Each row is a point on a landscape with many peaks, with its height.
A climber steps from a point to whichever of its 2 nearest points has the largest rise for the distance, and stops where none of them is higher. Distance is the straight distance between rows; heights are no part of it.
vaniv h=425: [127 117 160 103 117 109  33  52  88 111 107  73  77  96  96  91  62 136
  46  89  85 111  73 100  85]
Pimu h=289: [100  78 133 153 128  74  85  76 129  71 129  85 122  64 161  85 109 105
  57  92  77  64 102 112 127]
Poma h=189: [ 76 120 108 112  85  70  93  57  99  46  71  83 110 109  93 104  35 109
  82 113  92 118 120 143 142]
Pimab h=531: [123  92 101  89  93  87 111  84 106 104  88  93 121 112 104 135  95 116
 120 118  48 105 112 121 121]
Sus h=527: [100 105 115 121 107  68  59  52  81  71  95  82 101  94 122 106 116 133
  58  62 104  96  90 105 133]
gorof h=652: [103 117 124 136  94  65  69  41  89  58  88  77 120  81 112  93  76 120
  45  84  70  93  98 115 133]
paru h=501: [ 71  93  94  93  75  94 152 127 118 131  97 107  98 102  76 116  78 102
 127 116 100  88 115 109  63]
Rafo h=741: [ 66 109 119  89  86 111 163 131  87 119 160 127  84 134  87  85 168 104
 102  94  97  98 110  72  66]
Geru h=518: [ 64  77  74 123  99  48 116  70  88  59  97  98 117  84 125 114 104  87
  88 112 119  86  96  93 125]
pozo h=183: [ 84 109  52 100 114 112  74 102  75  49  76 109  99  96  77  88  60  83
  94  95 158 135 106 103 116]
rubaz h=568: [ 81 101  58  93  84  98 108  83  79  73  90 101  96 111  90 120  85  97
 100 113 121 115  92 100 106]
sasuv h=161: [ 62  97 109 140 101  60  97  95 130 102  87  98 109  70 144  77  67  65
  95 104 134  66 114  92  89]
robep h=624: [136 103 109  79 103 111  93  86 101 113  95  71 116 125  93 125 121 129
 110  90  39 111 115 128 116]
nebet h=662: [ 95 107 126  78 103 102 130 122  87 115 154 119  86 134  96  94 185  96
 115  78 106 101 115  66  87]
vipa h=440: [ 95  98  89 115  93  61  66  57  75  62  85  84  92  95 126  99  99 111
  80  90 126 104  83  96 142]
godev h=62: [122 103  99 106  93  95 128 170 112 156  74 125 112  78  82  76 119  66
 139 106  93  71  94 100  89]
Zim h=215: [ 91 119  79  85 110 128  89  85  85  58  79  91  96 123  68  98  45 101
  93  99 117 139 114 116 111]
Zuz h=117: [ 55  84 114 128  92  72 132 108 134 103 118 115 117  80 120  88  80  69
  98 121 127  69  99  71  72]
pupi h=160: [111  71 146 102 152 129  67  88 123  94 139  97 116  92 125 112 101 112
  75 104  71  97  94  74 107]
gufe h=97: [136 106 113 121 100  91  78 110 133 137  76  83 106  82 124  92  87  99
  98 102  67  73  79 115 108]
tas h=437: [ 90  86 102  87  75  95 107  62 104  78 101  84 116 119  89 137  74 114
  98 121  76 107 116 122 108]
girom h=308: [ 83  99  71  63 100 126 136 128  97 108 115 116  90 124  69 105 109 120
 113  79  79 117 151 106  74]
Dasul h=567: [ 56 104  82  82  74 114 160 142 104 132 106 131  90 106  66  92  95 100
 110 102 104 100 124 107  44]
Saso h=288: [121 109 128  87  63  86  92  83 120 151  87  69  89 101 109 121  62 103
 109 121  93  89  95 130  77]
Vere h=229: [ 80 127  76 111  89  89  78  73  81  69  50  86 110 121  73 107  55 109
  80  92 103 109 105 148 134]
Pab h=271: [ 81  99  78  79  80 133 133 100  96  93 111 103  96 117  65 110  70 116
 105 102  93 128 126 107  81]
selam h=760: [ 71  86  92  89 110 105  73  79  77  62 117 104  90 114 107  91 123 105
  80  72 149 103 103  59 100]
ribon h=240: [ 93 112  92  74 121 151  97  91  93  80  98  93  81 125  59 102  48 117
 103  95  93 136 131 111  81]
Gar h=375: [117 110 113 108 120 106  62  67 110  79  74  80 115  99 102  84  72 122
  71  95  70 119  91  97 119]
lomu h=38: [ 72  71  63 123 100 112 132 111 100  71 111 132 138  81 105  84  93  92
 103 135  92 106  89  62 106]
buta h=134: [ 84  60 146 110 130 136 101 105 131  95 144 103 128 105 125 112 115 107
  83  98  68  79 109  80  94]
kaz h=339: [ 84 128  55  79  88  96 114 120  86 109  80  88  77 123  66 127  73 101
 117  86 124 106 128 153  91]
remen h=633: [133  83 145  85 119 128  97 127 123 122 129 105 108  97 109 113 134 117
 111  92  61  96 100  83 114]
Nusu h=347: [ 87  74 123 116  75  74 106  52 111  74 113  82 116  89 114 122  67  91
  75 136  80  82 119 131 102]
mebe h=78: [131 100 112 104  94 103  95 142 119 146  86 107  98  89 118  85 113  84
 130 111  94  77  85  99  99]
veg h=100: [ 90 124 100  93  80  86  73  95 101 133  77  76  75 109  94 103  91  98
 105  75 146 100  86 118  78]
zetef h=172: [118  80 106 103 114 122  96  87 115  84 113  96 112  87 111 100  91 105
 102 126  83 110  76  67 117]
mupov h=433: [ 93 103  96  93  77  82 123 123 125 142  81 103 109 104  93 125 107  93
 136 111  78  80 107 121  86]
Tuv h=424: [110 102  60  83  70 128 117 127  83 119 116 126  76  86  85  86 110 102
 118 109 117 123  88  89  67]
Puzuf h=445: [105 115  79  91  73  64 120 115  85 136  74  98  77 111  84 128 122  87
 138  92 136  89  98 123 100]
Kig h=589: [101 117 129  79  86  84 119 102  83 126 132 103  78 130 104 122 178 115
 125  76 119  95 116  93  96]
Debag h=286: [121  97  48 119 107  83 109 124  90  96  48 103 122  89  94  96 105  70
 116 124  94  94  74 106 116]
domo h=250: [134  95  67 117 127 113  77 124 113 105  59 108 117  72 106  71  75  66
 111 114  92  97  74  94 114]
zan h=516: [ 93 105  95  82  82  88 111 102  82 123 110  87  86 128 101 125 134  99
 117  82 128  89 104 103  84]
Zofep h=464: [101  87 129  84 109 139  78  84 118  95 107  98 108 108  89  98  45 106
  89 119  78 127 114  89  92]
Tep h=356: [134 116  99  64  91 135  96 103  94 130 105  99  58 106  79 109  80 105
 126 112 115 142  96  92  64]
muni h=116: [120 118 117 119  86  88  83  89 118 114  66  67 119  93 102  86  58 107
  94  91  55  82  90 129 112]
gesu h=153: [ 81 109  63 105  94  96  67  97  84  82  69  98  80  94  95  78  76  80
  98  83 177 111  90  88  99]
Zusol h=39: [ 99  81 100 109 121  93  83 104 106  91 106  93 115 120 108 103 151 103
 107  77  92  74  92  83 120]
Sef h=247: [108 117 106 123  64  59  91  81 121 136  74  75  97  81 125 100  58  92
 101 109 104  69  71 126  87]
zuvit h=205: [ 81 107 101 136  85  52  90  76 128 101  76  77  99  76 126  77  54  82
  90 105 112  78  97 123 108]
Mib h=700: [ 79  98  74 114  95  66 102  88  91  79  67 100 109 106  96 116  87  89
  98  93 129  86  93 115 122]
birog h=329: [ 92 109  93 115 127 133 121 167 101 115 113 138 116  95  88  37 144  76
 111  88 103  90  90  64  71]
Dipo h=478: [ 89 100  42  85  75 113 123 101  63  94 112 110  82  95  84 109 115 104
 111 110 128 122  86  81  87]
vura h=419: [ 98  82 121  95 137 130  56  64 108  65  98  96 120 108  91 101  63 114
  80  99  70 125 108  84 110]
mati h=385: [101 118  59  91  93  84 130 150  89 121  64 106  87 106  73 113 106  88
 132  85 114  94 121 143  84]
mene h=19: [ 96  93 102  92 124 100  66 103 109 115  94  92  92 111 101  92 132 102
  98  64 115  85  95  85  89]
gak h=465: [115  97 177  95 110 116  43  70 118 131 121  87  79  96 108 107  84 118
  67  92  90  93  92 103  64]
Bal h=377: [ 73  80 111 147  99  50  98  60 114  60 107  86 121  76 148  94  96  99
  74 101  99  73 110 106 125]
moru h=645: [ 63 103  89  87  81 106 157 141 104 108 116 128 101 118  74  85 142 102
 107  99  96  89 113  89  70]
favuz h=5: [131 105 110  88 136 130  56 104 107 118  83  94  89 101  94  85 102 101
 102  74  94 107  82  94  93]
tiga h=626: [ 95  91 101  83 131 117  56  72  80  72 109  93  81 115  88  98 106 118
  72  67 122 129  99  86 100]
bape h=296: [ 91 138  67  91  90 104 102  88  72  93  68  66  77 122  60 128  52 102
 114 102 131 119 101 155 113]
fodu h=64: [ 89  77  77 112  99 120 129 137 112 112 109 125 117  78 107  81 108  88
 115 125  99  92  80  64  93]
viton h=511: [106  78 157  84 100 130  81  83 120 119 123  90 100 106 103 106  73 108
  84 110  88 101 116  93  62]
sobag h=278: [125 116 117  71  91 117 124 145  90 147 126 137  54  99  90  76 158  90
 125  77 128 111 120  72  80]
viki h=45: [ 92  97  76 113  98 109 147 170 104 130  93 151 116  78  87  70 127  81
 120 124  93  94  84  94  81]
dedum h=262: [118 139  64  92 103  99  90  88  75  80  51  81  95 117  74 102  72 105
 104 109 106 118  81 145 126]
zumib h=435: [ 45  90  76 120 110  87 126 118  93  68 110 123 111 122  85  78 139  75
  88  89 134  79 104  76  91]
guzoz h=372: [119 108  59 114 109  85  59  74  76  71  63  88 100  96 107  87 104  95
  90  80 117  97  66 107 136]
Vor h=199: [131  91 112 115 121 119  81  78 110  84  96  92  97  73 124  83  51  84
  88 136 102 111  66  71 115]
zifam h=681: [ 84  98  53  85 114 109  95 102  67  61 103 103  93 109  88  89 142  98
  88  64 149 110  98  80  99]
Fusuf h=386: [125 115  69  74  96 129  92 134  86 120  81 101  63 101  74  86  99  89
 116  94 134 133 102  96  68]
Sigo h=88: [ 62  88 111 116  97 111 133 140 132 129 112 124 111  90 107  68  85  75
 106 115 112  79  98  69  61]
biv h=685: [107 125 133 134 104  77  65  60  92  44  68  82  98  71 132  55  38  96
  65 121 122 129  98 101 127]
gul h=67: [ 73  75 119 107 109  85  93  73 109  84 117  96 114 109 118 109 123 109
  84  90 102  80 109  83 111]
misub h=227: [149 122  95  67  74  98 130 131  76 151 111 140  67  82  87 108 136  93
 152  97  91 117 132 112 103]
zesa h=324: [126 104  38 110 109  85  74 115  79  72  53  96 107  90  82  87 111  69
 106 102 119  99  75 119 123]
kur h=373: [ 67  88  73 116 118 121 114 138  98  90 118 129 117 107  97  69 154  79
  93  82 122  90  94  63  82]
bak h=103: [ 73  73 144 105 118  96 101  98 125  90 133  94 141 127 119 115 134  92
  74  86  61  60 112  94 115]
Nis h=197: [126 106  71  73  68 104 154 129  74 132 124 142  83  84  81 121 136 116
 147 129  76 128  99 104  98]
mame h=109: [ 84  65 126 108  88 100 133  99 116 101 150  96 115 105 123 131 138 101
  90 129  81  63  99  82 101]
dorin h=186: [132  75 134 109 137 130  80  78 114  75 135  88 115  82 142 126  89 101
  80 124  67  95  69  85 130]
Pedas h=479: [135  98  95  73 154 134  81  88  92  82 102  96 101 114  87 111 111 126
 100  73  55 133  96  92 117]
meka h=381: [ 99 100 125  71  91  94 123 133 120 146  99 106 104 118  83 110 117 101
 136  87  66  90 143 123  86]
Zogur h=562: [111  78 131  76 100 125  99 108 117 121 136 101 107  99  98 107 107 108
 105 118  83 100 104  78  74]
Lis h=804: [122 129 145 149 115  70  69  52  84  35  79  81 110  65 128  67  52 118
  53  93  89 117 100 115 136]
tafot h=222: [140  95 106 131 143 123  77 104 127 100  86  94 113  75 130  84  58  82
  96 121  73  99  65  84 132]
bigu h=147: [100 126 126 121  78  79  92  58 112  85  78  72 120  95 108 111  35 111
  82 118  64  96 105 146 111]
mun h=300: [114 111  97  83 110 116 109 160  93 127 109 132  87  97  95  73 159  84
 117  79 117  96  97  82  75]
Bedu h=340: [117 114  87  60  86 115 136 136  94 128 116 126  86 122  79 105 141 112
 130  83  69 103 158 114  84]
lidab h=228: [119  71 130 135 113  95  91  69 125  72 130  80 131  66 143 113  85 100
  70 124  54  73  90 112 135]
Zol h=167: [107  96  96  87  62  96 163 123  84 136 141 129  94  81 109 126 150 116
 132 127  78 105  97  76  92]
kenu h=325: [116 110 107  82  71 105  96  98 112 132  99  91  83 111  99 115  78  96
 126 120 112 116  97 101  84]
Rudo h=545: [ 42  93  47  95  89  88 120 105  65  63 106 117 100 111  86  94 121  96
  88  87 164 104 105  83 101]
Zik h=543: [121  92 104  74 145 108  59  62  74  82 112  85  80 118  99 114 124 135
  84  74  83 131  75  80 118]
leseg h=718: [148  96 138  93 129 117  73 108 119 123 100  89 108 108 103 114 118 135
 103  84  38 108  92 110 122]
rebid h=255: [131 133  85  70  82  97 123 141  78 153 101 129  59  94  82  92 147  86
 133  91 141 114 129 105  83]
sok h=283: [ 60  71 134 129  78  53  91  39 100  56 115  81 110  81 132 120  88  94
  65 118  99  80 131 127 107]
vot h=123: [ 87 130  73 107  76  71  80  82  80 101  69  78  64 105  94 110  76  93
 103  92 172  98  76 115 108]
vata h=140: [100  86 128  94  84 107 149 124  99 114 154 128 111  95 120 127 155 107
 113 136  93  90  83  71 101]

For each start below, name the point where the climber stops.
vaniv | leseg
girom | Rafo
lomu | Lis
vura | leseg
Saso | Mib
zesa | Lis
mun | selam
vot | Rafo
mame | selam
